A landscape with many valleys, sampled at points; each row gives a point and its height.
From any point a ball rolls to the lowest of the 2 points nearest to it. It stops when none of these is lower. Distance is the straight distance between rows; heights are no part of it.
j_272: [ 66  91 109 113 157  91 120  86  54  93 114  86 105 142 118 116  83  88
 121  90]  h=28.8
j_411: [101 114  65  62 135  77  58  77  87 112 104  91 113 149 156 123 114  89
 104  96]  h=56.8
j_870: [ 69 103 125  75  88  61  74 166 122  62  93  82  93 110  85 132  77 121
  56  60]  h=36.1
j_690: [ 66  81  99 112 111  69  77 109  14  99  87 104 105 119  86 110  55  84
 106  80]  h=35.4
j_882: [ 64 102 100  68  97 116 121  77  72 106 129  91 144 134 137 125  83 129
 101  82]  h=39.0
j_357: [ 69 124 108  61  80 100 118 119 107  89 134  94 131 138 143 109  99 138
  97  71]  h=36.7
j_663: [ 99 113 135  72 111 139 111  76 101  93 109  95 101 102 102 111  99 126
 113 122]  h=24.7
j_902: [107  95  95 118 123  91 154 106  85  80 111 144  82 119  84  99  99  77
 117 121]  h=19.9
j_890: [ 98 107 120 119  88 109  92 103  46  75 102  75 104 139  63  99 119  82
  63  63]  h=60.2
j_248: [130  82  85  87 119 121  91  79 102 141 107 105  72  73 116  96  76  93
 119 140]  h=37.7
j_547: [153  83  85 110  59 102 120  96 134 127  97  92  66  62 112  99 117  67
 117 116]  h=48.6
j_201: [ 86 138 120  73  79 121  73  97 137 111  93  57  63  88 134 109 103 121
 104  81]  h=47.9
j_443: [104 143  91  99 101 105  90 114 140  96 105  96  66  79  99  66 142 109
 116 113]  h=66.3
j_24: [100  56  99 137  75 120 129  87  63 124  95  87  83  78 103 104  83  73
  90  98]  h=42.4
j_561: [150 108  96  74  94 118  90  77 105  93  94  90 116  62  59  75 113 113
 101 110]  h=56.1
j_652: [ 94  71  75 131 141  94 130 109  19  91  76 121  95 157 108 117 117  61
  93  91]  h=29.3
j_938: [116 110  65 105  61  99  86  99 134 110  98 102  95  55  93  45 131 101
 115 121]  h=64.8
j_503: [ 69  97 126  76 109  79  84  64  87 125  85  69 106  93 134 147  59 109
  75  74]  h=52.8
j_643: [ 93 116  99  63  80 120  42  76 121 135  93  78  71  99 151 113  98 118
  90 118]  h=49.7
j_925: [102 116  96 107 114  76 133  98 108 107 113 160 100 115 114 106  72  74
  82 120]  h=26.4
j_991: [100  80  81 132  96 126 116  74  31 118  90  74  72 109 104  86  96  77
  89  68]  h=43.6
j_891: [ 91 119 120 125  96 122 114 114  92 103  74 116  94  75  64  89  79  96
  78  74]  h=36.3
j_27: [ 80 100  99  95  97 106  72 155  80  89 114  92 106 102  55 100  93 113
  77  54]  h=13.2
j_326: [ 43 106 134 120  96  65  59 143 104  94  74  80  71  84  70 123  62 101
  95  61]  h=20.2
j_507: [ 75 111 121 134 106 100 130 129  68  69 106 139 107 125  70  96  85  89
  96  97]  h=25.3
j_657: [134  58 106  90  80 114 141  51 108 102 112  77  38 103 107 100 127  96
 122 149]  h=51.0
j_662: [ 78  87  86 139  94  87 107  82  51 121  78 108  75 129 135 111 101  69
  95  64]  h=44.8
j_214: [ 99 111 143  70  99 121 104  80 145  90  93 110 108  63  90  93  96 122
 130 135]  h=31.3
j_259: [114 111  61 103  71 104  93 104 105  97 106 132 117  73  71  51 131 100
  76  93]  h=63.0
j_957: [ 68 119 125  78  83  83 108 132 122  59 111  77 117 115 121 127  85 123
  63  67]  h=38.2
j_971: [ 85  88  61  85 110 123 107  75  81 108 125 110  80 128 113  59 141 113
 121 104]  h=22.7
j_386: [138 124 100  46 122 120 103  94 116  90  83 124  64  81  85  83  95 109
 132 140]  h=42.6
j_110: [116 122 111  94 103  90 105 114  46  81  92  87 128 159 103 122 137  76
  76  50]  h=59.5
j_23: [114 119 110  72  67 111 104  67 102  85 134  97 111 109 101  87 128 112
  67  93]  h=26.1
j_356: [ 66  86 103 127 115  91  85 117 157  79 119 132 133  90  65  99  88 109
 103 106]  h=20.9
j_312: [107 113  93  65  97 106  83  83  70 112 115  94 144 133 151 133  91  98
  74  63]  h=41.8
j_776: [ 81  96 131 103 126 103 108 104 128  83 116 140 144  89  79 124  61 132
  95 123]  h=14.1
j_325: [ 95  63  58 129 107 101  93 109  77 141 113 124  79  75 118 101  67  64
 105  86]  h=41.6
j_451: [ 99 130  99  63 117 113 105 133  72  83 101  59 124 142 109 103 103 107
 117  45]  h=13.1
j_779: [126  74  86 130 113 122 114 104 103 103 105  89  96  73  63  65 110  88
 121 113]  h=21.9
j_555: [ 89 126 106  71 103 104  72  70  87 138  80  67  87  96 154 137  79 104
 106  95]  h=51.5
j_727: [105  80  58 153  83 109 104 134 104 137  94 106  78  44  98  86  94  65
 112  98]  h=43.3
j_549: [112  85 122 110 109  95 123  56  53 109  93 106 118 145 115 119 115  73
  62  91]  h=46.8
j_335: [ 61  92  94 124 105 124  78 125 121 105 109  64 103  78  79  82  98 130
 127  72]  h=28.1
j_838: [ 94 145  98  91 115  85 105 117  87  76  90 113 108 149  96 119 113  82
  77  75]  h=58.8
j_527: [ 71 113 115 104 141  81 113 108  58  87  72  93 109 148 136 134  94  71
 148  70]  h=26.3
j_664: [108  98 141 147  62 120 127 131 108  91  91 115 101  68  47  92  97  90
 101 100]  h=33.5
j_384: [ 30  80  99 116  82  59  67  95 109  95 124  55  95 111 117 114  88 121
 100  83]  h=32.3
j_886: [ 90  80  83 109 119 111  69  75  83 145 104  91  66  73 127  98  70  97
  96  99]  h=40.0
j_623: [128 103  91  87 110  97  60 102 141 142  68 126  87  62 123 108  97 104
  82 109]  h=54.3
j_825: [ 96 125 107  51 116 118 123  95  85  70 105  67 119 163 143 120 134 116
 129  74]  h=17.9
j_237: [ 90 131 126 105 115  84  72 131 130  90  88 101  85  88  90 116  96  82
  71  86]  h=57.4
j_773: [ 97 137 113 138  81  90  99 123 120  99 106  85  55  86  86  71 135  67
  98  91]  h=67.2
j_394: [ 77 125  47  90  93 106  98  98  93  85 120 137 111 144 121  70 119 113
 112 100]  h=28.2
j_821: [ 89  88  89 130 115 114 107  88  95 114 130  84  94 108 104  77 115  94
 109 111]  h=16.3
j_97: [112  68  81  97 133 107 124  84  94 126 115 139  82 111 124  99  81  93
 122 136]  h=34.9
j_641: [156  76 108  99  68 107 155  93 113 100 112 121  90  63  77  89 112  67
 102 110]  h=46.0
j_584: [ 77  71 112 132 131  68 110  86  28  87  87 105 104 150  87 130  83  81
  94  95]  h=32.0
j_219: [108 132 104 139  83  87 137 133 123  72  90 118  74  87  62  68 120  49
 106 100]  h=68.1
j_416: [101 129 120  44 101 105  86  77 119 109 128  80 107 119  98 106 113 124
  77 111]  h=17.0
j_785: [ 71  77  91 128  93  63  68 116  59 117  89 120  91  96  87 120  62  71
  61  78]  h=34.5
j_114: [ 82 117 117  75 129 100 102 112  83  83  91  91 120 127 159 134 126  88
 144  55]  h=22.9
j_323: [ 89 115  75  60 107 115  92 144  78  82 126  74 120 116  89  96  77 108
  76  60]  h=8.2
j_959: [ 86  99  93 101  88  96  67 133 168  98 113  91 143  98  91  98 110 145
  90  87]  h=26.9
j_399: [118  90  72 123  97  86  82  96 158 106  83 101 133  79 103  79 110 145
 123 150]  h=35.7
j_866: [ 75  71 100 142 123  78  73 136 141 109  89 119 110  73  99 119  71  96
 109 113]  h=26.0
j_613: [149  76 100  58 120 109 150  72 114  77 116 120  71  92  76  73 117 105
 135 162]  h=46.4
j_611: [170  79  49 124  77  62 116  95 129  97  66  72 138  86  96  72 115 136
 140 157]  h=41.7
j_142: [119 122 103  56  71 133  58  73 130 129  88  65  73  87 114  83 129 132
 105 135]  h=52.2
j_717: [ 94  83  96 150 121 119  96 131 132  90  93  75 118  81  60  73  99 114
 137 111]  h=25.8
j_820: [ 83  96 118  73  76 106  91 152 146  72 124  62 129  75  73  97  88 141
  93  80]  h=31.1
j_146: [ 74 129 128  95 122  79  90 107  87 100  99  84  86 118 117 123  93  83
  87  71]  h=58.1
j_370: [167 117  82  65 118  96 102  84 110  75  90 127  97  59  59  72 134  86
  83 113]  h=57.9
j_563: [ 74 104 151 149  74  90 108 149  88  87  94 131 110  87  71 109  73  96
  92 106]  h=29.4
j_568: [133 132  84  51  98 106 107  88 101  83  98 161 113  84  88  81 107  99
  86 105]  h=60.3
j_638: [118  92 120  98 140 116 107  95 122  79  91 127 127  64  50  99  70 115
  87 117]  h=21.0
j_30: [108 137 111  83 123 127 131 100 119 103  88 123  73  74  98  91  91  93
 132 104]  h=45.1
j_265: [ 78  73  86 108 113 108  61 101 157  99 124  92 131  93  96  79 110 165
 115 132]  h=31.4
j_621: [120 130 115 109  62  80 103  77 121  94 103 105 118  95  95  93 146 102
  54 112]  h=35.1
j_615: [ 86 138 101  65 121 125  86 110 125 116  86 102  77  77 114 103  91 110
 108  81]  h=46.7
j_798: [ 78  96  89 112 115  82 124  79  80 107 118 147  97 137 145 122  96  91
 119 123]  h=31.5
j_896: [159  90  61 102  61  90 111 100 130  96  69  72  82  72 114  63 114 117
 189 163]  h=46.3
j_969: [ 70 126  94  85  98 108 109  92 116 109 133 138 122 115 109  90 100 116
  98 101]  h=32.6
j_337: [ 44 105  86 103 106  92  69 115 127 115 129  77  77 105 105  87 104 131
 119  87]  h=29.8
j_482: [ 79  87 144 106  84  92  86 139 126  57 112  62 107  99  55 130  90 127
  75  70]  h=34.0
j_599: [132 112 114  75 101  94 103  84 127  67  81 119  91  61  89  59 108 123
 144 159]  h=38.1
j_134: [117  63 114 148  67  98 112 107 106 113  85 106  99  53  98 114  67  62
  92 111]  h=40.6
j_951: [122 119 104  66  81 125  73  95 119 113 103  64  89  78  88  67 128 122
  82  86]  h=54.4
j_82: [110 122 111 108 107  94  95 111 130 126  64 125  83  83 110 116  75  66
  76  93]  h=56.3
j_383: [136  51 109  82 106 107 162  48  89  96 133 103  86 113  88 109 102 105
 122 158]  h=49.0
j_479: [103  99  78  93  80 108  98  98  79  87 121 136 148 120  64  71 120 100
  65  89]  h=61.7
j_330: [122  87 112  92 123 117 112  40  74 100 119  90  94 139 117 103 124  99
  67 126]  h=48.7
j_698: [109  89 117 138  84 124  85 100  97 119  72 114 109  47  84 111  56  88
  84  71]  h=38.3
j_732: [168  78  64  88  92  88 101  91 123  94  70  94 103  71  97  71 104 120
 146 190]  h=44.0
j_645: [100  75  77 134 108 100 154 102  49  85  89 125  58 146 115 108 117  77
 116 100]  h=25.7
j_538: [ 58  80  95  87 117  57  78  84  55 111  83  74 122 122 135 132  56  91
  85  54]  h=54.2
j_28: [131  78  86  88 112 108 148  53  78 107 108  89  55 142 128 108 128  84
 103 129]  h=50.4
j_277: [153  76  80 131  94  74 111  85 142  98  91  97 127  75  80  92 111 104
 108 154]  h=39.3
j_972: [108 108 107  98  67 106 112  59  61 117 104 106 135 139 143 119 126 106
  83  72]  h=44.6
j_560: [147  80  92 113  72  94  83 111 150 140  68 102  94  52 125 108 101  96
 107 143]  h=51.3
j_174: [ 57  55  97 158  86  81  62 117  95 110  92 112 109  69  87 112  71  95
  84  95]  h=30.4
j_639: [ 69 110 125 103 106  88  63 155  51  86  72  75  74 102  54 116  80  90
  74  71]  h=17.1
j_246: [ 74  90  85  50 129  69  58  89  68  99  87  65 134 152 147 139  97  87
 101  67]  h=55.6
j_544: [135 109 127 120  54  92 140  93 145  90  99 123 109  74  87  93 120  84
  84 124]  h=42.2
j_166: [ 94  89 106 106  94 123  91  87  67 105 134  91 125 112  50  82 115  98
  73  76]  h=60.9

For each start below, name the point where the ball stops.
j_146 | j_416
j_991 | j_902
j_727 | j_902
j_773 | j_416
j_201 | j_416
j_657 | j_416
